Points, in no order, along strands that fork and pass close to each other.
Points whose rows are less than 86.8 apart are linked; no others are. Some points are linked to none.
<909>: 14,-22,11,-24,-12,-24,26,29,11,12,20,-29,6,25,53,-17,-35,42,-16,-45
<690>: 46,10,-16,-5,30,-8,1,18,-33,-22,3,-20,-39,34,9,-24,-22,48,8,23
<524>: 0,3,4,4,32,11,-41,34,-4,-38,-13,-22,20,26,6,-19,-22,23,-8,27
<581>: 36,38,-26,-13,23,5,-10,3,0,7,-12,64,-12,5,-35,-6,32,-53,-7,-4
<115>: -17,-23,-18,-4,3,-44,-8,-13,-33,-6,-28,7,-25,-36,9,-29,8,-45,8,-11
<646>: 34,5,32,43,14,-4,-18,5,8,7,26,-1,-2,27,4,-15,27,35,32,42
<492>: -8,10,24,10,10,15,21,-39,-9,-37,-9,-37,10,14,-9,31,-63,24,29,-27
<49>: 17,39,-6,-2,-19,14,22,-38,10,3,-2,50,-5,-1,-25,37,6,-19,7,31
<1137>: -22,9,23,-5,-22,4,-40,22,18,28,25,-2,-4,15,-15,-25,-16,-5,-26,-5
<887>: -34,9,-10,18,15,26,-59,32,-9,6,-6,25,32,-6,10,-34,-6,1,-10,26
<233>: 31,-4,-10,5,6,-32,6,-8,-45,-13,-10,15,-19,26,15,-50,-25,50,8,39
<725>: -12,-17,1,-43,19,-24,-33,9,3,53,25,-2,6,-21,20,-6,21,-9,-12,15
<378>: -33,11,-1,22,1,56,37,32,18,-33,-11,-20,-3,28,-38,-2,23,16,-16,-4
<972>: -34,23,-2,3,-4,35,13,-21,-13,0,-21,1,42,-13,-1,9,-7,-19,-4,-37
<987>: -32,-30,-6,32,-14,-25,0,23,13,7,-7,-12,-16,13,2,-20,31,-6,-26,-23
<198>: 2,16,26,24,19,-29,10,-32,-33,-7,-13,-7,-33,10,-3,-6,-2,0,50,8
<310>: 18,11,-36,-8,-5,-14,0,8,-15,9,12,48,-41,-11,-43,-21,2,9,-5,47
<871>: -22,54,0,6,-4,20,10,-43,-22,44,1,28,-15,-27,-3,2,11,-44,21,-28
<1001>: 27,5,-30,-27,-16,-7,0,-35,-7,4,6,-8,-7,0,4,7,-17,51,-30,55
<407>: 9,-8,-39,0,-11,-11,6,-5,-5,5,-24,23,19,-21,2,18,5,-39,-35,-50
<498>: 16,-14,-36,-11,16,-30,-19,-9,-37,8,-8,31,-29,-14,-13,-41,-27,27,1,43
<594>: 24,10,9,-7,-63,-31,-9,-8,16,23,13,-12,6,2,35,-16,-40,59,-25,7
<356>: -9,2,-13,24,15,20,-21,20,-4,-13,2,-14,30,-14,-5,46,-24,-15,7,-67
<339>: -7,-42,-35,6,-32,-16,26,-34,-10,10,-4,-5,28,-28,14,14,40,13,-30,2
<879>: -8,-54,-5,12,15,-33,11,10,11,5,5,-12,-25,-3,5,5,51,-19,0,-6
<575>: 31,35,12,3,-40,0,14,28,33,-21,2,11,-21,45,-1,-27,-24,56,-16,21
<1222>: -15,-2,26,-14,-26,11,12,18,42,34,29,-13,-25,5,-6,-18,15,12,-22,-8
<593>: 8,31,-47,-3,-35,-16,0,-46,-12,1,-1,4,11,-9,-13,41,-30,54,5,39
<932>: 20,0,-55,3,-50,-2,3,-31,-2,10,4,-7,42,-37,-6,40,-18,49,-23,1
<206>: 42,-7,12,50,-24,-24,20,11,22,1,18,-15,-25,12,10,-14,36,54,34,12
<1147>: -26,15,-11,28,19,-7,-22,28,-13,-43,-12,17,20,44,-14,-35,-21,46,18,28
<1263>: -1,26,-16,25,26,8,-34,7,-4,-12,2,12,3,-1,-11,50,-13,-28,49,-38
<34>: -12,1,-27,12,14,-23,12,-27,-37,-10,-33,4,2,-41,16,-3,27,-44,27,-41
<499>: 0,33,3,13,2,26,23,-51,-9,-2,3,-6,4,-5,-18,35,-7,5,24,28
<171>: -20,-18,-11,-13,1,-9,20,-15,-34,-10,-28,-11,-29,-22,-5,-19,-20,-29,-27,-21
<1164>: -11,-18,-20,-7,-13,-15,24,-8,-33,-7,-10,-19,-22,-14,-22,3,-48,14,-16,-62
<1219>: -4,19,2,17,-22,-2,-13,-17,-2,41,18,17,-24,-43,-18,33,6,-28,24,-33
<461>: 9,1,2,47,-9,-28,15,11,-10,8,-3,-24,-27,25,27,-29,12,41,25,-20
<717>: -8,-22,9,-61,46,16,-2,30,6,25,26,-31,46,-25,3,33,27,-7,12,-19
<364>: 13,-29,-20,-1,-14,-35,17,16,7,16,12,-21,-28,23,37,-28,2,39,-15,-25
<526>: -54,1,-5,-8,4,25,20,30,13,-31,-25,-20,-1,32,-10,-36,24,-11,-35,10
<270>: -16,31,11,16,10,59,-16,29,2,8,22,-41,-14,-2,-3,-3,3,26,-1,-11
<90>: -27,41,-37,0,-13,39,40,-34,-21,-11,-10,8,13,-23,-23,20,-3,11,12,-42
<54>: 19,-58,1,-10,28,-39,45,2,16,14,14,-41,-34,17,18,-11,45,11,13,-13
<1107>: 4,6,17,14,-40,18,0,21,46,9,28,-6,13,-43,-19,24,-7,12,-18,-38
<519>: -8,-30,3,22,-11,22,-3,39,27,-4,17,-13,10,-10,-14,32,-8,-5,-13,-71
<1087>: -8,-22,47,-30,2,6,-19,-7,36,24,9,4,15,-3,7,28,-27,-50,-27,-3
<784>: 2,31,-57,16,21,6,-10,-6,-35,9,-15,-7,4,-27,2,4,14,-13,23,-51
<448>: -13,2,-7,11,-5,-9,29,-7,-10,-26,-4,-18,-5,7,-27,25,-66,35,25,-65
<236>: -2,-69,33,-32,0,-11,11,-31,13,-38,-23,-11,28,-25,22,19,-13,-33,1,-12
<622>: 9,-3,39,4,-2,-1,-31,-10,14,17,8,40,8,11,-8,4,9,-38,-16,54
<605>: -20,-27,25,-43,21,-35,-6,20,12,0,-8,-42,28,28,52,-35,14,4,17,14
<623>: -17,-39,23,4,2,-43,-4,-18,-11,-13,-32,1,-19,-16,23,-56,24,-33,13,23
<438>: 30,61,-33,-3,4,17,15,17,17,-8,6,53,-25,-1,-43,14,39,-24,22,-9
<1153>: 37,-14,-47,-4,-16,-4,20,-19,6,-12,-8,29,31,-17,-18,47,-3,-10,-25,-14
<27>: 31,22,-12,-18,-32,-3,10,-6,4,19,6,50,-28,-5,-38,13,6,-17,-27,45
<587>: 14,-22,37,-20,-17,29,3,-27,33,7,12,17,46,-5,5,47,-7,-22,-19,6
<981>: 11,-19,26,30,29,-21,-10,36,18,-26,-4,27,-18,41,-25,-3,15,-32,12,21
<1099>: -19,-42,34,-12,17,-41,-15,-2,17,8,-11,-10,6,9,37,-33,33,-8,3,42
<99>: -49,29,-3,11,-50,35,8,-1,11,11,-10,5,35,-4,-7,3,-6,2,-38,-15
<1030>: 10,40,2,19,15,27,12,13,-7,9,27,26,-44,-11,-39,21,39,-15,39,4
<589>: -27,20,8,1,-12,-13,-37,21,-21,24,12,19,-10,14,-2,-62,-41,20,-17,10
<102>: -12,-34,-28,-37,46,17,-19,38,4,-16,8,-41,50,-2,20,29,14,-9,-7,-15
<334>: 32,-21,30,15,-10,0,-18,-4,45,14,19,-31,19,9,19,28,16,20,-3,23
<104>: 14,4,-5,-27,48,12,-40,26,-15,-21,-7,29,-17,-9,-8,-13,-17,-37,-5,28
<807>: -9,-7,45,-1,-9,-7,-17,-30,-2,16,-17,34,6,-19,11,3,16,-74,4,34
<970>: 10,-3,-19,-48,26,19,-14,10,-10,-2,5,-12,-7,-10,6,3,-19,-14,-23,12
<967>: -17,5,30,-39,19,-1,-5,28,5,-12,-1,-15,30,54,47,-42,-9,14,-4,46
<179>: 33,16,24,12,13,-1,-34,16,13,-19,14,-13,5,48,0,10,-37,30,7,19
<1218>: -10,-34,22,-30,3,-15,-19,-22,15,39,16,-26,15,-12,30,13,-9,-7,-19,-6
<620>: 42,7,12,-38,36,7,25,34,-10,-19,11,-20,-31,45,26,-17,-33,19,-1,12
<860>: 16,30,-75,10,35,-8,-26,2,-35,-16,-12,28,26,-8,-4,4,34,-3,26,-10
<919>: -1,-54,-2,-19,1,-26,12,-18,5,-6,-17,12,17,-26,10,17,8,-56,-28,-37
<274>: 13,-20,21,-24,10,-4,-11,19,21,30,21,35,-17,4,-5,2,52,-40,-13,37
<1038>: -37,-19,38,-6,-4,24,33,-40,-20,-18,-17,-33,0,-30,-4,-10,-32,-9,13,-46
<773>: -1,0,30,-22,12,-4,17,20,-7,-29,-27,-9,-5,44,62,-58,-30,3,6,22
<223>: -29,26,-7,23,-34,16,-6,-16,1,2,-13,-16,25,12,-12,2,7,31,-8,23
<866>: -7,-18,-19,24,0,45,36,38,31,-22,8,-11,12,5,-17,17,67,17,-11,-13
<434>: 17,-6,20,-5,-20,-29,8,19,-17,2,-4,13,-7,46,65,-25,-38,11,-9,26
<745>: 31,33,-23,19,-10,-9,-20,-17,5,53,13,38,-10,-36,-13,6,47,-29,17,-24
<1256>: -8,-35,-6,19,-20,-33,33,-45,-7,-18,-31,-22,15,-5,4,2,12,2,-11,0
<1049>: -29,36,12,-8,-4,20,-24,-21,-29,19,-14,30,5,-43,10,-21,-4,-40,17,5
<777>: -41,-33,18,28,15,19,33,-14,-24,-46,-24,-30,10,-13,-14,8,-12,0,27,-63
<940>: 14,24,11,15,-1,-6,9,-17,-25,20,24,9,-62,-10,-34,-2,6,0,47,12
<464>: 1,-24,17,-25,9,-26,-35,27,22,59,40,28,-29,-13,-10,-24,9,-20,-6,14
<749>: -24,49,10,23,21,74,-14,19,1,0,3,-15,17,3,-17,13,23,-18,15,-9
<621>: 50,-27,-10,-15,-24,-28,24,-36,9,23,15,-17,-5,-18,0,22,14,34,-21,43
<1192>: 13,-9,-4,-80,45,32,9,7,6,21,21,-20,13,-13,-4,29,7,-21,4,20
<483>: 18,12,-31,11,12,12,0,3,3,21,-5,34,-2,-15,-8,-13,69,-40,-1,-7
<902>: 16,32,7,-3,-58,-30,-6,27,33,-1,4,13,-2,21,9,-24,-56,36,-27,-6
<271>: -31,22,-29,15,-16,7,-12,-37,-36,-1,-15,-16,37,-23,13,8,15,17,6,23
<1143>: 7,1,-13,-10,18,46,11,9,8,27,16,-3,-2,-18,5,8,50,-12,-6,-20
<372>: -18,-3,18,12,28,10,4,33,3,-25,-13,3,-33,24,-31,-5,6,-50,3,-7
<898>: -20,38,-58,7,13,1,-9,-35,-44,-8,-16,26,7,-23,8,-13,20,15,31,21
<186>: -11,16,29,21,-44,1,8,-15,18,7,7,3,1,-5,-17,33,-35,2,-2,-34
<172>: 49,12,35,8,-1,-13,-11,21,-4,-3,17,-3,8,45,64,8,-50,28,10,33
<122>: -16,4,31,4,-1,-34,-36,-30,-23,24,-7,36,0,-34,-3,-12,-17,-50,24,13
<74>: 23,-11,31,18,27,-3,6,6,15,-22,-3,6,-13,43,-11,-8,34,8,4,50
<1115>: 8,18,-22,2,7,51,-14,12,1,22,36,-22,-9,-25,1,5,42,28,1,21
<883>: 24,41,13,22,4,35,-6,-22,15,-3,23,-6,5,4,-29,67,-11,15,49,18
<1069>: -14,19,-10,8,30,-4,-45,20,-21,-24,-18,33,10,-4,-17,17,-20,-34,25,2
<852>: -35,-7,-13,8,11,-27,-29,26,-30,-14,-19,15,-12,3,-11,-49,-28,0,-8,-6
<376>: 11,-38,-42,-3,-39,-9,13,-35,-13,38,8,-7,16,-51,9,14,0,35,-31,-35
<836>: -21,-9,13,34,-24,-8,37,-36,7,-11,-12,-12,1,12,-23,22,-1,11,11,-22
<141>: 13,12,4,-29,-16,13,6,33,45,-20,15,-9,-3,48,-13,-14,9,41,-36,46
<422>: -31,-19,-3,-9,25,-10,-19,34,-18,-28,-28,-29,-21,-9,23,-50,-3,-20,0,-18
<626>: -6,40,-2,41,-5,47,-7,8,30,-7,8,-12,29,2,-18,48,21,6,24,-1
<1243>: 49,-10,21,-14,-36,-20,13,7,26,20,27,-18,4,6,51,15,-50,46,-20,-24
<373>: 4,-25,42,-26,-8,10,6,-43,-13,-27,-38,-26,19,-32,19,2,-50,-14,8,-15
<480>: -37,9,-28,37,10,3,-44,31,-5,-5,-5,40,41,15,-28,-22,-15,13,21,25
<294>: -5,26,24,3,27,0,21,-24,-19,-49,-23,-23,-16,18,-13,0,-39,-9,49,-6
<700>: 3,4,8,8,-29,-8,16,4,25,2,9,13,-31,2,-34,3,15,-3,-20,9
<315>: 6,-10,32,-12,35,19,20,25,9,-32,-8,-19,-34,31,-2,-23,-18,-14,-11,5
<228>: -46,-27,12,-9,-12,-19,8,22,21,-8,-12,-7,-3,38,16,-39,16,-10,-45,11
<1022>: 25,-2,8,-1,-35,17,17,-44,10,-5,3,38,43,-6,-22,63,-27,-7,-26,-5
<282>: -20,-20,-20,-7,40,12,-21,33,-2,-22,-15,-22,8,-18,12,0,23,-35,-2,-30
<1207>: 28,-57,-8,-25,-5,-25,49,-28,12,21,19,-24,-16,-7,12,6,31,30,-8,4

Follow the links from the first point to the second, and from the first to the third. Name the last point that the two ways share.
<99>, <1218>, <270>: <483>
<498>, <807>, <898>: <483>
<970>, <749>, <141>: <27>
<519>, <372>, <1219>: <27>
<172>, <745>, <223>: <115>
<271>, <480>, <1087>: <115>

A fork is a point with three links, a tip a point with one. Leave the first point through the second and follow the links. Name the first fork or tip that comes.
<1022>, <587>: <483>
<339>, <376>: <866>
<122>, <807>: <777>
<646>, <74>: <27>
<605>, <967>: <887>
<581>, <438>: <115>
<620>, <315>: <141>

A fork is a point with three links. Follow the links from the first point to the second and name the forks in between, in order.
<407>, <115>: <483>
<1099>, <1137>: <115> > <483> > <27>
<223>, <483>: <115>
<438>, <498>: <483> > <27>
<981>, <725>: <27> > <483>
<909>, <700>: <27>
